Each row is a point on a tangle of strands that fork and nearly touch. The rows are in no order.
In the rows, 128 means zero.
Points whose rows are less than 107 apart are linked; no others are. Some points are linked to none.
J_455: [ 89  89 130 146 130 113  90  86 143 174  86 152 147 142  89 155 126 123
 128  59 178 190 129]
J_206: [119 111 151 155 109 159 141 158 136 144  98 128 141 123 198 108 176 110
 173 177  75 139 157]
J_351: [155  65 151 127 117 127 133 174 153 143 146 189  34 115  99 146 113 128
  94  95 111  88 133]
J_280: [196 137 142 108 158 121 144 141 115  70 163  95 152 131 155 103 102 142
 144 154 103  99 155]
J_529: [130  68 128 117 147 126 119 144 152  82 120 135 129 162 135 170  94 131
 110  61  97 172 119]
J_197: [142 129 116 115  66 115  96 173 167  74  90 157 182 136 169 162 166 101
 102 101 112 193 167]
J_55: [158 153 112 126 123 107 141 115 100 146 136 129  97 123  98 112 102 155
 106 107 151  92 142]
J_924: [137  78  91 142 120 152 136 146 106  97 128  80  96 139 168 165  96 144
 164  96  70 123  85]
J_167: [158 111  99 147  97 137 113 135 110 105 115 110 199  76 179 145  85 166
 171 169 138 142 165]
J_934: [109 201 118  86 149  84 102  92 105 117  96 123 172 166 117  96 128  97
  88  92 149 154 126]
J_860: [163 122 177 112 171 118 142 124 126 111 144 119 169 131 142  92 115 122
 133 134 133 124 171]
J_937: [174  79 106 137 105 114 124 140 111 132 111 160 110 109 118 160  71 165
 118  63 142 135 160]
J_726: [122 128 107 138 123 127 113 111 122 105  99 102 226 108 170 137 109 137
 168 151 141 178 151]
J_177: [123 147 146 119 175 112 127  79  88 151 122 107 159 138 114  96 100 126
 134 108 167 122 125]
J_602: [150 126 159 120 164 135 136 123 124 125 175 118 157 100 118 107 113 132
 140 180 162  93 155]
J_112: [145 150 134 137 155 100 133  89  70 159  86 106 156 148 151  77 101 143
 143  87 133 135 157]
J_442: [119 130 131 116 107 137 130 158 164 118 153 147  76 137 101 157 153 107
  87 124 112 121 110]
J_584: [109 141 161  79 183 117 115 106 174  83 154 131 202 146 110 140 133  88
 104 114 162 174 119]
J_697: [121 117 174  95 162 152 141 146 183  85 196 123 135 128 103 152 156  97
 107 162 143 116 119]
J_762: [ 87 143 154 125 177 140 124  77 130 146 136 106 202 110 138 107 134 113
 170 183 160 142 111]
J_505: [143 158 125  82 152  89 129 135 135  80 117 131 126 188 116 111 117 118
  66  74 105 156 127]
J_898: [156 154  95 117  75 128 143 167 134  99 153 139  97 109 145 134 142 131
 115 158  91  91 133]
J_592: [148 141  89 106 101  96 123 147 119  87  96 133 117 172 130 128 117 138
  87  58  93 164 120]
J_5: [ 93 155 123 118 111 128 115 121 154 132 150 141 111 134  77 150 157 108
  87 128 159 131 108]
J_129: [169 130  82 156  60 122 132 149  97 150 111 150 121  67 168 119 109 163
 157 161 109  97 170]
J_562: [148 121  96 147  57 116 136 155 116 178 139 189  55  72 107 130 128 140
 121 112 128  78 141]
J_419: [134 157  91 109 133 122 136 118 110  90 147  79 135 149 123 138 105 143
 127 129 118 119  97]
J_804: [ 78 165 106 142 125 163 129 118 138 134 154  96 106 121 110 144 163 126
 146 213 133 103  71]
J_958: [167 121  90 137 116 106 129 109  82 142 118 130 104 120 101 133  71 175
 110  68 151 114 138]
J_15: [139 135 109 110  80 115 117 159 145  96 108 148 124 143 149 146 144 113
  95  89  99 158 144]
J_492: [ 88 145 156 138 195 147 145  75 115 157 139  88 163 138 137 105 135 124
 182 170 148 125  73]
J_286: [102 104 152 157 135 118 120  90 111 198  89 142 112 145 105 111 141 133
 134  64 165 147 130]
J_114: [147 164 124 130 134  95 131 108  83 129  77 109 192 144 179  76 113 133
 147 117 119 153 173]
J_163: [133  31 179 147 144 134 127 162 154 155 118 177  49 137 132 144 114 122
 119  66  97 121 131]
J_722: [143 122  88 158  72 135 121 138 110 147 109 136 157  53 152 136 108 167
 165 201 143 115 171]
J_617: [128  52 149 151 154 140 137 136 123 146 126 135  63 148 127 153  93 149
 135  69  98 121 107]
J_392: [101 134 111 164  94 152 137 130 113 180 140 130  64 102 106 142 148 149
 139 145 144  87  91]
J_787: [174 111 126 145 102 106 127 122  98 162 113 156 154  74 118 106  95 159
 129 123 189 106 197]
J_843: [113 144 172 132 176 132 159 114 115 148 129 102  92 181 136  89 162 118
 142 123  97 116  99]
J_454: [153 182 119  93 153 114 129 121 116  84 151  91 162 127 142  88 117 127
 137 204 114 102 141]
J_499: [ 98  54 176 146 148 141 116 124 177 146 109 161 138 138 128 164 151 102
 139  70 130 185 135]
J_856: [ 86  98 163 167 144 172 145 128 140 165 130 121 113 132 144 133 174 111
 174 155 123 127  98]
J_303: [109 162 116 147 109  98  99  79  90 197  83 138 152 106  93  97 130 133
 121 107 200 138 154]
J_605: [ 84  45 143 151 144 135  98 102 168 154 106 152 132 138 102 184 121 123
 139  58 153 190 115]
J_487: [169 163 113 101 134  90 119 125 100  77 101 107 218 147 170  96  98 129
 125 115 132 161 158]
J_581: [104  73 167 142 116 152 116 154 188 121 104 154 150 130 168 164 179  79
 144 106 102 182 150]
J_869: [116 157 169 115 147 121 146 127 130 137 121 127 119 168 131  92 169 100
 115 115 105 133 133]
J_543: [ 98 154 124 121 156 126 120  92 122 120 111  94 219 125 159 110 122 118
 164 165 134 165 126]
J_54: [156 180  89 109 118 111 143 117 100 105 161 107  89 129 104 121 108 155
 110 129 118  84 111]
J_702: [ 98 154 153 153 140 111 120  87  90 215  86 139 112 137  93  78 148 125
 131 100 184 120 132]
J_895: [151 176 116 117  83 120 144 154 139 128 162 160  91 103 112 114 153 132
  98 168 127  80 152]
J_994: [124 149 110 148 109 170 148 154 136 141 141 112  77 113 156 116 172 129
 161 242  74  79 107]
J_811: [114 114 108 163  93 175 135 162 129 149 103 119 112  98 187 123 165 123
 177 222  71 106 124]
J_67: [ 78 145 151  94 204 130 125  72 149 115 153 108 179 154 104 136 126  88
 129 110 165 161  75]
J_908: [138 110 148 106 126 123 139 164 163 122 159 168  30 154  83 139 137 123
  68 105 102  93 114]
J_641: [139  84 139 107 166 133 138 155 149  78 147 121  78 180 129 156  99 129
 105  82  64 138 102]
J_857: [127 145 174  91 168 108 137 135 153 111 133 151 118 177  98 105 151  95
  72  95 121 141 139]
J_530: [124 163 140 143 118 124 142 117 100 178 119 129 110 118 129  75 149 136
 138 168 133 102 147]
J_831: [102 128 152 112 198 120 132  78 122 135 131 104 152 162 108 122 110 117
 134  89 151 149  91]
J_926: [ 75 120 167 169 170 164 148 103 135 178 132 113 138 122 137 120 170 124
 191 199 147 119  79]
J_366: [132 142 131 140 113 110 114 109 107 164 110 149 168  90 115 100 122 139
 124 141 192 125 180]
J_554: [155 131 120 109 162  95 109  93 107 113 112 138 168 137  84 138  64 137
  79  66 189 148 151]
J_731: [127  77 140 158 129 138 135 127 115 181 119 144  51 128  97 135 106 157
 127  77 139 106 113]
J_525: [148 158  98 118  66 110 136 159 141 144 157 201  72  91  78 133 140 131
  75 122 143  84 146]
J_428: [ 86 185 102 119 113 138 105 109 143 127 142 113 171  84 101 132 142 120
 125 233 165 126 118]
J_170: [141 117 144  94 164 153 138 155 170  52 188 103 132 149 123 156 129 107
 118 146  98 121 104]
J_214: [120 107  90 132 140 150 135 118 108  97 150  64 113 147 136 161  96 154
 157 113  95 128  63]
J_313: [116 105 136 137  77 139 104 170 172 104  90 155 169 124 180 159 183  86
 135 116  97 191 164]
J_564: [ 68 174 107 116 130 148 114 105 147 113 160  94 162 122 102 156 155 106
 129 189 156 139  80]
J_703: [122  88 171 146 180 140 161 116 109 158 125 110  69 175 136 116 120 140
 149  84  89 119  96]
J_623: [207 102 103 109 109 105 127 156 116  79 127 156 149 109 135 156  62 167
 104  82 150 135 169]
J_788: [137 153 122 109 142 131 143 153 131  65 139  81 145 175 177  97 153 111
 141 148  56 137 108]
J_90: [ 92 149 149 130  97 149 128 149 168 132 123 147 142 126 142 123 199  85
 125 179 113 145 143]
J_728: [111 189 116 102 122  85 105 102 116 148  97 145 133 148  90 109 134 115
  74  81 164 146 136]
J_810: [132  96 182 115 159 153 132 138 169 104 193 137 163  97 102 147 131 114
 126 169 173 111 148]
J_631: [139 101  59 143  85 159 130 170 124  96 136  91  77 118 178 175 112 127
 154 125  61 101  76]
J_557: [ 96 102 133 151 126 143 127 112 121 175 139 134  71 120  73 146 133 144
 126 108 174 108  92]
J_328: [103 162  99 136 131 162 139 135 131 111 145  81 113 136 151 129 160 122
 157 220  82 112  83]
J_504: [118 113  98 176  97 153 119 121 103 179 112 123 134  55 141 120 115 172
 180 216 140 105 137]
J_501: [181 117 109 157  74 107 137 144  91 171 104 170 125  71 147  98 103 163
 142 130 138  96 204]
J_375: [111 193 128 101 151 123 114 115 129 115 143 104 168 108 127  92 143 120
 135 242 132 106 127]
J_310: [170 131  74 125  90 139 136 173 120  69 155 100 101 129 170 137 117 143
 147 144  57  95 109]
J_154: [ 94 191 122 113 106 104 113 107 131 159 129 148 100 136  67 113 157 116
  75 112 168 122 117]
J_17: [122 125 128 156  81 138 138 151 123 176 129 154  53 110 127 125 161 131
 129 124 112  91 123]
J_384: [205 132 117 108 117  98 123 144 110  76  99 139 185 135 152 127  80 148
 105  80 145 163 178]
J_673: [124 126 128 103 136 149 137 160 156  79 160 108  85 171 124 150 148 107
 106 120  79 123  85]
J_848: [121  74 153 160 122 167 130 144 136 144 147 128 126  94 144 151 137 128
 169 152 137 113 128]
J_301: [131 101 117 114 148  99 106 110 139 101 105 145 146 155  98 166  76 140
  91  57 145 183 129]

A fork is a point with three links. Follow the links from the first point to the second and name the forks in between, in order.
J_934 / J_860 -> J_442 > J_673
J_641 / J_895 -> J_673 > J_442 > J_617
J_504 / J_848 -> J_722
J_811 / J_617 -> J_673 > J_442
J_525 / J_843 -> J_617
J_280 / J_554 -> J_673

Follow the links from the first point to the second, and from the first to the third. Name the last point that the two ways share.
J_392 / J_581 / J_328 -> J_617
J_454 / J_554 / J_5 -> J_673
J_843 / J_375 / J_114 -> J_617
J_154 / J_313 / J_554 -> J_442

A fork is a point with three links, a tip a point with one. Leave the first point through the second and follow the links. Name the first fork or tip that comes.
J_487 / J_384 -> J_617
J_631 / J_924 -> J_584
J_848 / J_856 -> J_722
J_328 / J_804 -> J_673
J_280 / J_454 -> J_206
J_722 / J_167 -> J_848
